Points on a hilly landscape, in no order, each with its height.
From any point a ball rolls to the lowest of the 4 points nearest to it. It stops when none of these is lower. Distance is the straight distance between rows; heights are no part of it.
z509: [133 117 134 105  87 116 132 116 116 113]  height 97
z264: [103 103 112 136  98 154 137  92 107 128]  height 650
z32: [132 130  92 162 166 155 142 140 123 138]  height 218
z521: [154 123 138 105 109  95 125 150 130  97]  height 432
z117: [130 116 153 145 206 122  97 129 175 138]  height 346
z903: [ 96 130 135 105  36 132 149  93  94 124]  height 624
z745: [156 149 111 124 125 111 144 170 115 109]  height 555
z524: [121 111 110 141 108 141 139 119 109 130]  height 596
z428: [133 183 102 102  63 119 162 166  91 121]  height 167
z923: [131 130 140 160 218 144 105 131 174 155]  height 406
z706: [139  90 167 122 159 107  95 110 158 114]  height 375
z884: [137 130 134  99  77 105 127 138 115 109]  height 231
z888: [102 107 164 152 214 155  92  90 182 161]  height 561
z110: [ 89 173 124  94  16 129 165 118  81 133]  height 729
z664: [117 113 110 162 179 154 125 113 137 142]  height 302
z885: [166 133 122 139 184 110 117 167 142 121]  height 485
z628: [136 145 157 150 242 128  92 138 189 169]  height 459
z550: [159 119 138 129 173 104 110 152 146 118]  height 463
z395: [127 101 149 143 179 130 103 107 159 136]  height 334
z917: [107 143 137  89  32 120 150 110  98 122]  height 589
z970: [154  97 155 111 140  95 104 122 144 106]  height 420
z957: [127 130  90 141 104 141 144 131 105 126]  height 531
z953: [123  87 142 128 127 129 116  98 129 117]  height 422
z133: [107  96 123 155 155 163 118  86 133 140]  height 351
z4: [112  94 142 151 184 147 108  97 156 140]  height 402
z620: [126 168  93 126  76 134 168 155  86 131]  height 303
z729: [107 153 157  80  22 104 146 113 100 113]  height 581
z717: [159 156 130  84  89  88 134 178 111 102]  height 735
z427: [117 125 114 114  72 134 144 115  99 123]  height 361
z221: [134 155 121 104  70 102 144 147 103 116]  height 524
z615: [130 100 146 104  77 110 124 107 117 100]  height 241
z364: [127 134  74 162 137 166 151 141 100 139]  height 579
z971: [138  97 164 131 189 111  94 121 167 134]  height 277
z756: [111 119 157 154 225 154  96 113 177 163]  height 475
z346: [144 135 129 152 217 134 109 147 161 148]  height 443
z541: [127 113 131 113  80 121 133 110 114 114]  height 187
z930: [147 172 117  92  73  97 149 186 100 105]  height 679
z794: [145 125 153  87  75  87 123 141 125  97]  height 356
z685: [144 155 136  91  73  94 143 166 104 102]  height 677
z39: [110 118  99 144  97 155 141 106 105 131]  height 660
z869: [129 122 112 130 103 134 140 128 115 120]  height 529
z281: [ 99  85 135 163 175 163 109  79 153 147]  height 424
z211: [117 113  96 168 162 174 133 109 121 143]  height 64
z522: [152 138 119 112 106 103 131 155 116 109]  height 442
z900: [130 100 174 134 189 122  87 105 166 134]  height 123
z547: [140 137  90 149 155 139 136 155 122 132]  height 466
z155: [119 171 104 108  51 124 165 146  88 129]  height 687
z108: [ 87 168 137  93   7 126 165  96  90 134]  height 663
z5: [147 118 127 128 154 115 115 143 136 124]  height 476
z993: [119 133  91 177 206 175 138 129 147 159]  height 437
z600: [112 128 134 170 216 165 113 122 171 163]  height 454
z798: [124 145 151  80  43  97 139 127 111 104]  height 490
z510: [116 103 173 142 211 135  87  96 179 151]  height 430
z581: [129 142  89 137 101 145 155 146  99 126]  height 66
z517: [133  93 152 118 118 109 109 106 138 107]  height 367
z37: [167 135 127 113 144  94 123 167 128 109]  height 492
z225: [140 129 104 162 191 139 125 144 138 137]  height 426
z97: [ 99 172 113 109  30 135 165 125  86 129]  height 797
z230: [135 150 119 169 236 158 119 150 169 173]  height 470

Two balls start at each pair of points below. Name the first point that both come to, or write none.
z4, z628 -> none
z547, z885 -> z32
z745, z517 -> z509
z600, z346 -> z117
z729, z685 -> z884
z281, z225 -> z211

Call two points neighbours if one is among the 4 nearest of the other. Go from one point of each pair to the other, from neighbour to neighbour, staying as low as possible. Name the highest point that can't be avoided.
z581, z900 -> z221
z509, z900 -> z706
z211, z509 -> z4
z581, z428 -> z620
